Each row is a point on a tangle of strands that fork, close into loops and nearly touch. The rows are in no order.
(in the rows, 128 means zero)
Points whose rows are less than 211 apart are linked; no others are. Some points are linked to none.
Peza: [118  86 107 167 127 171 148  92 182 141 170  99 129  97 122  95  73 134
 152 132 125 170 145 145 100 130 158  71 103 147 112  63 138  77  55 144
 107 157 119 113  72 125 145 176 110  92 135 103 104  51 157  84 129 129
  67 158  86 147 126 124 107 157 160 102 155 196 129 163 170 160]
ruba: [ 84 154 144 103 124  44 138  66  85 107  67 118 217 126  95 120 125 148
 100  40 161 156 202 100  90 126 165 140 151  70 120 100 145  67 126 160
 108 125  82 141 110 109 117 113  83 105 126  89 116 180 159 135 165 148
 158 127 224  92 154 120 137 152 123 107  92 119 129 178  90 109]
Ton: [113 149 118 146 130 114 106  97  62 123 145 107 158 134  95 135 183 139
  65 128 155 142 119  93  77 127 138 130 183 115 102 149 125 119  45 112
 104 100 162  78  99 120 122 124  89 113 158 141 104  69 129 150 124 130
 156 122 157  88 174 137 167 127 120  81  41  81 167 120  87 111]
sokes: [163  97 117 138  95 146 149 113 139 125 149 164 133  92 148 120 154 110
 195 168 146 131 106 132  73 139  87 137 109 130 153 140 124 109 104 130
 137 188 141 128 116 165 151 140 138 106  94 137 126 130 116 137  84 104
  97 145 104 109  97 119  87 118 138 137 142 155 138 140 129 113]
fum: [119 131  78 128 144 178 159 149 179 107 160 144 131 130  87  80 134 170
 180  84 106 134 140 149 103 154 126  76 128 147 164  65 105 135 181 145
 132 121 148 137 132 141  92 116 124 131 154  99  96 118 195  76 160 150
 116 120 112 128 165 178  99 169 110 159 139 132  87 126 149 187]
fana: [133  79 122 114 151 145 138 131 141 131 136 125  90 113 109 108 141  86
 161 134 143 100  99 158 117 156 130 132 117 139 166 111 150 118 135 171
 144 139 123 119 131 126 106 120 150 133 108 122  55 141 140 120  85 144
 113  90  65 117 121 160 124 152 135 171 163 192 100 127 176 124]
suso: [131 122 124 126  98 146 133  87 131 111 151 112 153 125 151 107 106 158
 177 123 123 185 166 100 169 123 156  77 129 118  78 146 132 103  89  71
 155 118  68  83 137 131 165 139 113 107 190 130 129 124 133 127 121  91
  96 135 112 153 108 104 104 101 149  85 128 130 133 143 121 143]
firen: [145 133  48  99 175 192 101 154 148  74 191 135 129 124  96 157 121 159
 119 100  52 115 158 119 166 127 104 116  96 153 165 104 143 151 167 117
 129 125 147 136 193 114 123 146 100 137 142 117  92 160 115 152 136 137
 126  86 175 118 149 192 107 119 127 133 116  84  70 115 103 119]
Loguv: [148 116 142 140 141 176 153 203 164 149 137 160  83 133 137 109 112 112
 172 140 144 106 104 158  93 136  58 175  99 169 202 132 102 157 149 150
 109 140 167 148 114 176 123 139 184 114  78 170 142 106  98 164  87 136
 109 143  57 158 126 142 120 131  83 173 176 149 125 102 166 135]
vad: [146 101 123 111 118 117 101 145 101 152 136 138 126 111 155 161 161 105
 109 145 113  88 126 149 105 106  88 187 125 138 153 172 152 153 137 127
 133 131 165 144 143 145 128 133 115 152  92 131  85 101 127 169  99 139
 169  70 140  96 166 154 198 126 123 160 102  83 127 101 124  80]
Peki: [144 109 121 175 126 165 170 112 173 150 144 102  99 121 102  75  93 125
 186 180 149 142 109 159  65 145 126  82 103 146 152  73 132  79  82 162
 102 175 143 129  80 141 143 143 154  84  95 119 117  71 125  76  99 137
  70 160  35 115 126 141  99 167 139 142 151 202 134 154 182 132]
tuler: [109 133  88 135  79 155 129 117 158 113 130  93  93 106 120  76 163 137
 151 195 136  91  93  95 121 146 186 104 145 162 128 107 120 129  97 126
 129 131 171 117  90 139 131 113 127  76  94 120 174 142 185  88  78 112
  71 127  50 109 161 142  97 129 190 144 137 128 130 185 146 137]
nata: [106 118 136 127 227 124  94 146 134  97 145 136 126 142 110 158 117 122
  66  88 116 148 144 104 241 119 145  82  95 139 145  98 164 141 149 144
 156  86  90 120 165  84 112 133 117 143 151  89 111 174 122 141 147 137
 135  85 177 145 123 143 108 117 151 139 151 159 109 134 126 101]
Medov: [167 195 126 120 132 143 150 122 111  91 132 144 169 116 135 112 137 167
 154  72  93 183 156 125 114 117  82  86 134 113 119 124 110 164 128  90
 107 145 123 125 162 139 140  98 128 123 161 133 150 112 112 163 145 121
 137 177 165  93 112  94 117 131  85  79 117  88 181 160 112 150]
fino: [ 97 128 171 131  91  83 133 141 141 197  72 110 103 148 140 127 120 119
 141 169 148 101  70 129 172 138 188 135 158 110  86 141 140 142 147 132
 147 104  93 131 141 122 141 128 167 149 138 121 165 182 149  85 119 132
 124 139 109 163  82 104 143 117 138 146 136 151 135 101 156 160]
lafe: [ 85 121 139 113  91  98 143 127 110 145  71 121 158 158  76 110 133 146
 151  79 125 111 164 149 114 148 152 114 130  99 115 109 141 108 209 157
 126  88 113 169 105 103  75  85  82 156 137 129  68 181 164  71 200 125
 160 117 164 109 155 169 110 151 128 166 125 108  86 125 103 136]
nev: [134 142  65 103 176 200 105 153 148 100 199 131 123 109 128 167 143 132
 127 126  69 101 129 134 121 123  92 148 102 190 179 119 132 145 132 131
 123 144 174 120 183 134 134 152  96 126 117 141 100 132 127 178 100 123
 109  93 149 121 154 187 125 127 125 145 133  97  89 117 105 129]
bula: [107 172 163 122  76  76 155 107  83 172  67 120 160 156 108 140 133 151
 108 102 140 118 133 139  75 152 126 139 175  75  80 152 122 115 153 124
 108 109 130 135 105 132 111  85  83 137 152 147 132 128 114 110 183 113
 171 156 167  77 158 113 160 124  96 137  85  68 160 120  85 146]
pipa: [ 95 126 171 138  92  77 147  76 177 174 108 149 160 144 123 113 130 131
 174  71 169 151 148 175  89 136 154 115 124  87 137 109 134  92 156 159
 135 123  73 155 132 143 146 115 130 143 132  80 123 136 179 104 153 138
 125 167 146 122 111 110 125 154 119 144 150 172  92 134 147 166]
Miv: [ 96 183 139 125 133 124 101 161  87 168 115 101 101 134 130 149 148 101
  45 202 137  87  58 102 122 107 181 159 189 164 108 147 122 166  94 127
 117  91 181 118 107 124 109 118 152 107 121 175 191  79 137 116 123 144
 139 113  87 169 178 137 199 146 125 133  72  96 150  96 142  99]
logop: [165  83  96 145  88 151 166 147 177 153 131 139  90 116 155  69 112 152
 221 193 109 121  83 155 185 115 110 105 109 119 136 134 131 111 143 123
 134 140  94 138 135 134 159 151 178 120 129 132 142 167 127  93  75 106
  84 159  65 171  98 129  81 115 143 142 194 142 124 134 145 130]
guzum: [163 117 147 140 110 159 138 196 157 149 143 149  98 130 183 140 131 118
 152 153 103 105  82 142 172 126  82 174 100 160 163 182 107 164 154 126
 115 146 153 140 139 168 146 138 176 146 102 163 149 139 117 165  86 104
 105 141 106 170  90 113 117 117 118 153 177 121 125  95 139 122]
zere: [113  84 166 145 134  83 141  80 142 130 136 125 132 122 124 123  82  96
 132 165 185 159 127 140  79 114 174 131 115 123  70 108  97  75  96 139
 139 157  97 137 102 120 141 164 148 114 128 113 139 110  96  95 135 139
 115 183  94 159  89  93 113 105 133  90 120 216 142 110 168 151]
Vada: [141 120 111 134  87 151 139  79 135  79 169 118 178 105 153  97 126 144
 195 103 127 191 180 103 109 128 132  89 124 115 100 132 125  98  67  79
 137 144  93  88 114 133 172 139 108  93 158 115 129 116 145 147 117  94
  82 140 137 129 125  90  94 113 146  83 122 132 145 165 125 144]
Dovom: [164 155 136 124 175 140 123 138 161  95 179 144 143 144 152 157 155 126
 169  83  99 176 113 109 169 124  94 105 122 164 171 147 145 144 121  98
 155 140 111 109 162 141 163  99 147 124 144 133 149 141 156 192  92 121
  81 126 162 119  82  99  86 146 121 148 135 171 134 136 126 126]
fiz: [111 119  89  82  87 137 126 153  74 131 112  95  90 120 107 124 146 137
 101 179 107  75 102 114 125 136 165 149 143 158 128 120 132 150 164 122
 107  76 180 152 131 112  81 100  87 124 124 154  84 133 133 101 132 124
 132  75  97 114 178 195 154 130 153 152 102  80 103 124 118 111]
mov: [144  96 121 134  76 118 161  72 141 115 144 153 169  92 150  84 134 125
 208 126 150 166 151 124  47 140 110 108 128 103 119 117 120  94  99 121
 136 165 120 128 110 150 151 136 121  99 113 110 121 120 135 117 113 104
 101 154 127 112 116  99  91 117 133 113 131 155 146 155 146 143]
zenin: [177  74 130 116  83 109 103 144 131 156  91 149 118 140 140 124 150 150
 174 108  92  93 156 135 156 148  64 143 114  67 145 145 150 142 208 101
 146 115 122 133 130 119 121  91  92 166 141 119  91 173 118 116 152 123
 188  89 187  84 120 125 138  98 114 154 157  82 116 126 138 117]
fodem: [140 107 130 125 144 169 143 180 153 144 123 144  84 125 115 102 131  90
 178 135 148  91  96 165  90 149  85 159 114 152 199 118 134 141 151 164
 125 135 154 127 116 156 103 120 171 118  81 149  93 121 120 146  78 150
 117 109  45 134 134 153 128 142  98 186 162 171 108 109 186 129]
kurez: [161  96 155 134  88  96 100 163 109 176  91 140 122 130 156 144 161 132
 129 114 114  90 129 148 121 134  69 167 131  90 148 174 148 164 187 115
 141 120 150 146 129 137 118  98 112 170 114 128 105 120 136 152 135 132
 183  77 166  83 137 106 184 113 105 172 124  87 142 101 150 114]
Reso: [104 169 130 108 203 135  91 109 131 140 158 138 146 127  98 155 160  83
 100 104 153 133 114  94  37 143 129 132 170 164 180  88 148 132 110 146
 155 112 169 103 136 121 113 121 106 139 104 138 142  99 169 159 113 172
 108 106 166 113 148 158 147 163 107 151  89 151 137 115 137 133]
pab: [115 133  66 100  79 168 130 142 126 116 125  97  74  97 110  84 156 144
 127 192 115  62  90 117 107 138 169 140 143 168 156 107 119 148 141 146
 119 118 189 132 120 130  94 109 121  98  99 143 124 141 157 100  82 136
  91  92  41 115 181 178 123 135 155 152 140 106 106 171 142 120]
tuveg: [154  81  82 111 117 148 129 151 186 108 171 149 125 146 125  96 115 171
 202 121  84 124 137 141 202 131 114  84 116 106 133 114 143 132 198  95
 180 108 101 140 160 138 125 121 133 158 174 112  78 176 157  73 113 116
 128  90 136 133 137 159  81 126 136 165 157 107  77 129 146 137]
paba: [170 179 123 120 146 144 125 143 119 102 150 142 151 127 146 135 179 158
 162  83  79 160 130 113 133 118  66 113 136 135 165 149 127 168 128  92
 137 146 152 118 183 156 146  88 134 136 137 125 151 122 153 198 106 125
 129 120 167  79 119 127 129 140  96 126 103 106 163 137 124 129]
megur: [148 101 135 134  97 130 125 141 113 144 137 124  98 122 168 167 119 120
  94 228 137  67 117 157  89  82 110 215 111 141 111 197 121 119  96 136
 100 171 144 138 126 151 143 203 159 119  80 157 111 125  73 156  99 124
 160 153  60 148 136 129 157 110 133 110 124  88 143 123  92  89]
tege: [ 94 176 126 121 189 134 111  98 166 130 164 124 147 144  97 151 161 114
 134  78 148 151 131 107  80 150 146  97 156 170 176  77 146 122 122 140
 141 112 136  98 153 128 127 116 109 131 122 108 147 124 196 141 123 162
  89 109 170 102 129 158 115 171 122 154 111 171 108 124 138 162]
nuf: [130 106 177 144 224 116  84 147  92 105 121 128 119 145 145 181 112  91
  48 114 130 139 138  91 231 123 130 142  73 114 119 148 135 138 116 138
 148  78  80 132 130  75 134 131 129 154 151 114 128 169  77 154 160 120
 163  95 180 149 100 104 153 107 151 111 153 143 139 128 104  73]
nopu: [143 123 111 109 128 155  96 155 131 135 173 134 118 114 166 178 168 115
 134 146  89  82 120 150 125 105  83 191 102 173 175 172 144 145 133 128
 122 152 172 137 171 161 139 151 112 133  81 144  85 129 136 180  78 119
 148  79 130 118 157 173 163 129 129 159 126  87 105 108 124  99]
zat: [139 146  73 127 135 178 176 129 154 103 143 152 163 102 104  82 119 162
 157  99  98 155 165 130 104 148 122  66 114 127 144  74 102 152 164 130
 117 134 136 133 118 145  96 134 111 125 163 109 113 107 154  83 164 136
 122 147 128 138 154 137  94 145 101 120 154  98 117 137 135 173]
Miz: [126 151 140 133 123 109 133 105  55 143 111 109 144 137 123 146 160 150
  94 128 127 138 140 105 111 129 112 124 155  99  87 162 129 135 101  95
 113 107 138 105 125 126 124 111 100 133 161 139 117  89 104 140 161 121
 171 119 158  73 152 128 178 115 114 110  63  73 162 124  93 115]
Pir: [ 67 183 147 129 140 107 134  97 126 142 100 132 168 152  98 158 118 144
  96  53 138 166 174 140 182 136 171  82 133 104 110 104 152 118 138 149
 115  96  54 122 140 116 122 117 103 144 174 102 145 149 144 100 184 123
 144 145 175 133 127 130 120 136 116 116 125 135 103 134 105 146]
ged: [148 152 179 134 151  85 120 130  97 103 137 112 121 152 150 158 100 111
  96 128 135 171 119 146 130  92 106 155 131 126  56 173  60 123  98  97
 128 166 130 133 130 107 158 118 164 160 149 163 192  93  49 153 147 123
 145 182 131 131  60  73 123 111 107  73 107 154 177  88 117 157]
gan: [143 133  81 114 189 147 111  91  95  49 142 110 166 112 111 131 117 152
  98  81 109 189 187  76 182  95 137  74 109 135 158  92 163 102 102 106
 137 142  87 104 145  88 130 162 101  90 159  95 118 149 129 175 149 138
 112 107 190 134 120 123  94 123 146  72 114 123 104 169  85 103]
koni: [172  84 116 129 105 150 172 100 130 113 122 148 140 105 160 103  90 135
 189 142 107 125 167 151 135 128  89 143  67  95 118 146 121  95 145 120
 122 170  78 140 125 119 150 166 125 124 147 137  82 164  58 115 135 103
 147 172 115 146 104 113  92 101 122  98 196 108 106 144  96 119]
voki: [166 128 152 124 145 124 131 134 125  78 175 122 136 128 163 165  98 108
  93 162 145 150 102 141 105  97 106 180 106 161 104 170  63 124  70  99
 108 184 151 127 116 117 170 152 158 153 135 174 178  74  53 171 113 120
 101 207 114 139  74  92  95 123 130  69 108 151 152  86  98 119]
Gonum: [121 113 149 114 161  55 122  92  89  76  69 140 165 118 114 125 142 123
  98  78 153 135 197  87 150 116 130 129  99  76 141 112 162  85 162 159
 143 125  99 158 123  94 123 107  93 107 115  68  94 194 131 144 173 156
 176  92 210  96 135 113 134 116 133 132 128 125 134 184 120  92]
rivuv: [118 126 109 127 152 174 156 156 138 152 130 122  88  98 123 121  96 123
 119 184 128 122  93 120 147 143 158 105 123 176 121 101 108 161 114 138
 111 125 146 116 135 133 113 165 149 122 136 140 152 118 121 112 106 134
  78 145  64 168 110 142 128 121 138 122 171 149 141 116 144 143]
ronu: [ 97 138 123 110 117 131 133 172  83 163  87 130  98 136 113 137 124 124
  89 142 120  91 110 125 128 147 129 131 146 147 127 124 136 173 189 137
 106  69 158 153 125 124  76 100 108 138 129 150 109 125 127 102 166 128
 144  98 107 132 170 153 169 130 117 170 115  89 116  91 124 145]
nar: [138 171 132 136  67 126 130 181 116 163 108 123  96 139 166 112 180 165
 139 163  96  90  96 111 169 120 106 148 154 133 159 184 106 169 170 104
 135 145 178 138 143 186 122  86 143 119 102 139 196 103 164 134 107 117
 149 108  97 124 146 127 168 112 130 149 124  68 132 117 154 115]
Lovan: [ 73 150  97 149  98 160 118 110 171 129 146  75 108 120  88 114 144 134
 119 158 168 118 110 106  95 152 205  75 167 161 116  80 121 134  63 131
 111 112 176  88  75 121 117 126  81  82 136 116 145  93 191  87 109 123
  59 137  92 134 156 141 102 151 170 112 129 123 136 149 134 165]
legib: [ 94 117  84 139 125 175 116  99 179 116 178  90 134 107 109 120 117 142
 141 118 130 151 140 119 111 145 183  53 146 164 115  66 142 108  67 123
 126 123 139  81 102 117 125 147  82 103 148 100 116  84 201  89 127 121
  60 111 117 128 148 154  98 164 172 118 142 152 116 156 133 175]
neze: [ 85 149 134 116  98  79 139  61 105 107  92 112 224 128  91 110 128 145
 102  56 158 170 174 103  41 141 165 132 180  82  94 108 127  88  80 141
  90 113 109 107  98 126 110 119  76 108 132 107 103 133 152 130 138 138
 138 154 205  98 159 109 133 145 121  85  67 113 148 160  92 138]
Gimi: [148 104 159 160  94  97 113 171 150 182  76 144  87 150 138  99 130  87
 156 188 174  90  64 152 103 131 100 184 150 104 140 143 120 143 170 155
 140 147 162 157 117 148 126 128 208 136  56 146 199 135 109 124  99 157
 137 169  67 172  90  92 114 112 119 171 127 169 152 101 212 134]
voso: [125 207 144 142 195  95 117 100  60  92  77 114 146 139 109 157 101 153
  67  60 132 187 185 104 200 105 106  98 119  94  98 129 143 102  98 129
 107 127  64 125 118  70 138 132 117 103 155 131 169 128  76 139 205 123
 182 147 201 125 109  89 120 102 104  44 104 123 156 189  92 110]
Figu: [139  94 160 152  98  97 126 163 137 196  59 124  74 143 145  95 108 101
 146 173 147  79  73 147 150 140 123 163 144 101 111 146 131 155 180 156
 132 112 129 143 127 116 120 128 196 160  99 132 154 173 108 110 114 150
 137 140  89 172  87  91 142 104 118 161 160 154 146  97 187 149]
nef: [127 136 144 111 197 141 117 118 146 133 145 171 141 111  92 145 118  73
 101 138 167 133 116 113  14 153 109 146 146 157 178  94 141 130 113 163
 147 129 173 119 107 131  96 141 124 124  87 151 111  66 125 146 107 179
 103 129 115 128 146 152 147 146  96 153 116 167 146 127 153 114]
Vedaz: [140 141 134 155  78 108 124 141 142 154 101 153  94 131 141  91 160 117
 152 205 159  99  70 114  88 137 115 157 158 113 147 142 113 136 153 129
 143 170 178 146 107 182 135 113 170  99  42 142 228 119 136 122  94 135
 132 183  66 136 118 104 112 104 157 152 100 136 158 142 172 116]
nim: [139 108  88 103 177 142 112 145 173  60 174 142 137 144  92 127 104 163
 130  73  82 144 175 113 222 113 124  70 104 124 144  91 160 132 184 110
 170 106 103 141 180 106 115 124 126 145 157  85  91 185 144 120 142 142
 127  85 184 121 141 157  79 127 140 158 118 130  76 135 132 118]
meku: [115 145 118 117 144 149 111 175  96 167 120 110  80 124 162 160 121 107
  48 195 110  84  87 134 149  88 137 171 143 179 123 147 127 177 105 122
  96 102 175 138 132 137 120 157 153 118 103 169 159  74 109 128 106 137
 138  83  94 177 188 150 216 130 123 130 127  72 128  89 124  81]
deka: [153 175 193 142 121  79 111 128 109 152 103 127 121 161 159 151 134 140
 138  99 122 153 121 156 149 119  96 144 146  80  69 182 102 133 129  91
 138 166 108 136 157 124 165  87 149 159 151 155 180 114  81 153 151 114
 170 157 151 102  62  64 138 105  83 106 127 138 179 118 135 168]
paras: [153 111 179 125 186 117 116 139 137 125 131 190 126 127 124 152 100  57
  81 121 164 127 120 141  48 121  87 178 125 130 147 129 116 140 134 163
 147 129 158 152 109 130 109 141 164 143  88 142 119  82  81 176 126 167
 140 145 116 145 124 102 165 136  79 160 132 170 159  95 155 107]
Rez: [165  77 107 119  91 138 136 164 167 154 122 136  99 139 157 105 111 152
 198 174  88 101  95 136 226 136 115 119 125 108 134 142 152 144 174 101
 156 108  99 123 157 136 134 136 147 148 155 132 100 191 134  88  76  97
 123 104 115 155  99 132  99  98 146 151 186 107  98 128 149 120]
Dufi: [133 192 137 131 187 125 119 164  80 133  98 140 126 145 114 157 129 145
  66  45  98 150 163 131 152 116  63 108 128 112 160 121 156 174 171 125
 104  97 138 150 146 108 106 110 127 153 130 119 156 123 119 171 186 127
 178 111 195  93 161 112 175 137  63 133  93  89 157 120 113 134]
Debe: [110 115 110 111 175 167 104 190  85 149 113 134  90 129 121 172  93 109
  64 124  83 103 129 133 196 143 100 126 101 154 138 114 147 180 151 128
 101  66 140 146 142 116  89 143 109 158 126 143 110 127  88 112 157 112
 151  68 138 150 162 172 168 109 123 136 141  96  96  89 116 110]
donud: [137 183 144 154 102 135 126 135 122 120 131 103 106 139 154 114 150 139
 130 191 121 135  92  95 164 111 137 122 137 144  84 180  81 151  84  91
 123 160 150 109 125 167 158 117 158  98 127 157 224  96 110 141  92 108
 115 170  78 138  84 103 115 102 146  86 102 119 177 118 139 132]
kavu: [160 113 147 123 165 147 127 148 128 116 159 135 124 127 170 167 129 105
 125 128 102 140 101 117 184 127 110 143  98 159 139 173 121 150 115 105
 137 136 110 119 155 129 154 140 149 150 151 145 125 135 101 179 103 111
 103 133 140 151  76 106 121 121 136 131 158 142 127 107 113 108]
Begi: [138  71 131 141 132 122 131 106 104 112 122 118 131 103 116 126  81  90
  87 198 184 116 113 107  88 115 161 155 115 137  72 136  92  93  81 121
 127 151 120 114  98 117 131 183 154 114 144 143 116 111  61 119 121 136
 134 164  85 151 104  92 134  83 139  70 112 171 141 115 115 132]
bebuv: [153  71  50 102  74 152 125 110 150  83 167 129 117 119 113  83 141 157
 219 123 103 107 142 145 135 148 145 109 142 116 128 102 131  92 149 120
 158 135 134 137 149 123 128 109 105 148 137 107  53 170 174  71 107 114
 108  61 120 105 145 189  82 150 164 167 136 129  76 146 136 137]
som: [ 67 191 136 131 106 117  98 135  88 173 119  87 127 159 104 163 164 111
  78 170 150 102  63  96 134 140 221 150 187 148  97 136 131 141  81 134
 115  82 136  96 114 128 110 101 125 117 164 170 154 135 156 101 128 124
 130 122 111 139 136 143 159 158 139 119  70 109 128  96 116 135]
guziv: [153  75 163 136 139  90 159 101 133 122 104 163 126 111 162 101  95 115
 162 106 144 148 160 151 143 127  96 130  86  83  99 139 114  97 168 142
 147 159  70 151 121 103 153 131 133 137 133 118 111 148  70 134 159 121
 152 165 146 143  84  75 105  84 125 116 195 164 136 135 137 127]
rugat: [ 86 134 171 139 128  93 147  69 164 165 123 135 152 133 107 143 106 100
 117 115 186 163 131 156  76 139 186 118 124 120 106  97 114 104 111 160
 124 131  96 138 115 139 134 144 132 125 129 100 143 104 136  90 148 150
 113 183 118 139 103 106 130 139 123 116 121 186 113 112 148 162]
pakov: [ 49 171 125 131 110  98 129  75 148 121 127 118 184 146 102 136 102 171
  93  37 124 180 205 162 188 111 204  85 132 102 126  90 162  74 122 155
 117  94  34 106 124 120 141 129  97 134 166  81 141 137 185 113 181 133
 124 128 186 149 153 160 112 168 144 100 119 143  68 166  93 121]
Mer: [141 101 165 130 165  72 141 100 121  97  82 159 146 110 143 118 126 115
 120  82 145 145 186 118 144 123 107 129  81  76 130 124 143 101 173 158
 144 142  82 156 116  99 138 112 121 121 118  82  99 173 102 151 169 143
 176 133 183 117 113  80 125  95 127 129 172 151 143 176 129 105]
gugov: [141  67  77 114  91 140 140 102 138 106 145 110 108 107 113  70 145 120
 209 125 125 109 122 161  92 150 146 107 144 122 147  98 141  77 118 156
 141 151 134 120 120 115 121 105 122 122 105 106  50 139 180  77  97 126
 106  73  71  94 136 177  99 169 163 165 145 173  87 152 148 136]
rorek: [ 66 166 154 122 106 104 126 133 103 177  90  90 123 157 109 156 121 121
  93 170 148 107  70 114 169 142 227 137 169 136  76 124 138 145  98 125
 121  79  92 109 131 118 124 125 140 131 172 150 153 170 144  76 138 121
 122 135 109 155 110 130 164 141 147 116  96 135 131  94 121 144]
Tez: [111  64 137 109 149 134 122 132  85 131 105 112 105 109 124 144  99 104
 100 170 141 110 105 109 188 147 180 133  97 134 103 117 149 130 103 117
 143  95  91 117 143  95 104 160 123 137 156 129  67 168 112  92 125 121
 137  90 103 142 115 153 149 112 164 116 147 154 108 131 120 108]
Dakem: [137 166 147 144  72 111 132 134 118 143 112 126 105 125 148 105 169 135
 119 198 137 100  87 100 109 121 133 136 159 120 113 167  98 148 124 110
 135 156 175 126 113 180 134 106 149 101  88 139 214  97 128 139 102 122
 134 161  79 117 131 110 141 101 144 127  90  99 167 131 143 118]
dus: [144 153 109 121 135 151 177 121 122 108 125 155 164  99 120 103 112 150
 140  92 104 164 170 123 111 145  99  79 114 118 123 101 109 158 163 119
 110 133 121 138 133 136 105 126 116 138 157 118 130 116 115 113 171 125
 145 166 151 126 137 107 113 117  87 106 145  96 141 136 116 157]
Kem: [159 106 164 130 173 119 119 130  87 116 126 123 121 135 165 179 124 111
  81 114 112 135 147 120 175 115  97 154  83 120 119 179 128 139 122 101
 135 128  94 136 144  98 152 132 135 157 145 131 120 132  68 178 153 120
 162 123 169 120  95  92 161 109 126 107 134 114 131 126  88  93]
diri: [162 113  81 129  69 160 125 143 151 129 155 163 111  98 148 105 192 138
 207 167 114 104  97 129 121 155  74 141 133 126 179 142 121 121 141 131
 151 183 167 128 127 186 142 115 126  99  76 137 157 157 174 119  66  91
 116 113 102 103 121 145  93 123 155 157 139 106 115 145 137 116]
Sive: [ 91  91 144 111 104  94 132 111 136 114  96 126 152 161  91 101 118 159
 160  69 109 119 190 148 175 130 161  91 115  90 110  97 154  79 193 144
 154  87  78 161 115  87  97  98  85 165 145 102  62 188 163  50 202 134
 165  94 175 123 163 186  89 151 155 154 137 134  74 151 125 116]
Nav: [101 113  55 120 149 176 108 107 172  90 193 100 143 115 105 115 105 161
 137  93 102 156 151 122 150 133 182  48 146 156 116  65 150 102 102 119
 142 117 125  88 142 100 119 150  83 125 161  91  97 112 191  91 143 126
  77  82 143 131 159 176  89 166 177 129 129 147  93 151 118 162]
rok: [ 92 145 111 143 124 116 103  81 111 101 139 106 187 130  79 125 156 119
  79  95 176 155 132  79  36 151 157 122 198 110 111 106 125 111  31 128
 103 110 166  74  86 121 114 128  73  97 136 116  96  82 151 139 113 138
 121 144 176 116 163 117 129 138 126  73  60 116 168 140  91 136]
nimi: [149 130 129 139  79 139 127 213 132 168 105 120  80 137 183 127 138 141
 136 171  82  72  90 130 202 115 100 174 124 149 154 182 129 183 180 110
 113 119 170 149 151 169 126 120 169 135 102 137 169 134 131 130  95 119
 143  90 111 164 134 126 171  98 124 150 159  75 119 110 155 111]
kur: [138  83 117 132 107 138 135 113  91 122 112 112 120 102 127 134 103 114
  83 212 159  87 119 113  93 115 139 165 115 130  86 160 110 112  89 110
 106 141 136 112 107 133 127 181 138 116 135 147  99 114  60 134 120 128
 146 149  81 130 127 115 153  79 137  82 111 107 132 132  87 118]
fose: [ 99 182 166 139 174  93 122 101  99 120  89 123 151 151 122 157  92 147
  95  62 138 186 191 119 211 124 142  95 115  93  75 132 136 103 119 127
 126 112  40 121 138  91 153 120 116 126 174 122 165 146  90 118 188 114
 164 144 175 147  96  90 124  98 114  78 130 143 145 157 104 131]
befes: [ 82 156 154 117  94 103 141 148 101 173  71 123 137 158  91 141 138 130
 119  95 139 105 126 140 113 161 146 126 143 115 115 128 135 139 201 150
 121  77 132 161 119 121  83  85  95 158 149 138 106 163 150  98 187 114
 156 128 149 113 150 142 142 141 113 173 117  94 106  99 108 157]
lati: [ 73 171 116 114 147 103 101  89 170 112 166 111 155 169  81 142 150 134
 126  36 142 150 149 131 126 130 187 108 165 149 160  72 158  99 134 148
 141 107 104 111 168 121 134  98 106 139 129  79 130 165 216 144 130 162
  95  90 194  94 134 173 108 200 139 165 102 169  78 127 101 158]
lurak: [170 125 178 138 194 103 100 147 113 120 151 139 121 148 178 180 122  95
  53  95 119 131 142 172 140  73  77 188  91 119 143 188 121 162 115 122
 126 134 127 157 114  85 154 131 178 179  98 137 149 102  71 222 146 137
 166 116 180 117 124  67 192 143 103 124 135 109 165  92 108  75]
sagi: [170 118 177 128 174 115 114 152 134 126 147 172 125 132 171 174 112  79
  66 116 136 129 124 174  80  81  70 197 109 139 141 167 112 157 114 134
 129 146 159 158 113 121 142 146 179 167  82 152 141  72  76 210 127 145
 149 140 145 137 138  92 183 144  85 143 130 125 163  79 116  87]
gutek: [138 110 135 138  77  98 163  83 168 152 135 161 162 119 147  75 140 151
 234  88 142 168 146 154  65 143 107  95 137  86 145  99 130  96 147 138
 141 146  99 143 129 147 146 119 131 123 120  91 124 132 178  92 139 116
 117 161 140 117 121 109  94 145 115 140 148 158 124 146 165 162]
pokur: [145 152 120 158 111 162 124 129 136  84 159  89 118 126 138 130 129 133
  99 191 141 131 108 107 131 103 133 138 112 159  91 166  74 137  36  85
 105 170 163  94 101 150 161 150 130  89 143 163 189  68  86 168  85  96
  97 189  87 137  98  94 102  96 148  49 109 112 169 117 101 125]
likeg: [141 125 137 137 122 150 134 164 136 133 147 133  89 134 167 167  80 117
  71 205 124  80 113 159  89  76 110 218 114 171 118 168  92 129  94 154
  77 175 163 149 123 143 140 205 164 129  73 178 139 102  54 160 100 129
 117 180  43 179 128 135 133 133 115 114 145 104 156 101  90  99]

A piece is two or more points that can be reached from each other along the links. Count, over all rows, the pieces, the separate loops (a circle has one, a figure eight two, a Y none), the forks (points with three links) and the tips (points with one).
pieces | 4
loops | 1
forks | 10
tips | 16

A fork is a point with three links, a tip a point with one. Leave the first point through the second and follow the links. Name the first fork or tip that comes.
Mer; Gonum | befes
nev; nopu | zenin
paba; Medov | fum
fino; rorek | meku
pipa; rugat | likeg
Miv; som | Dakem
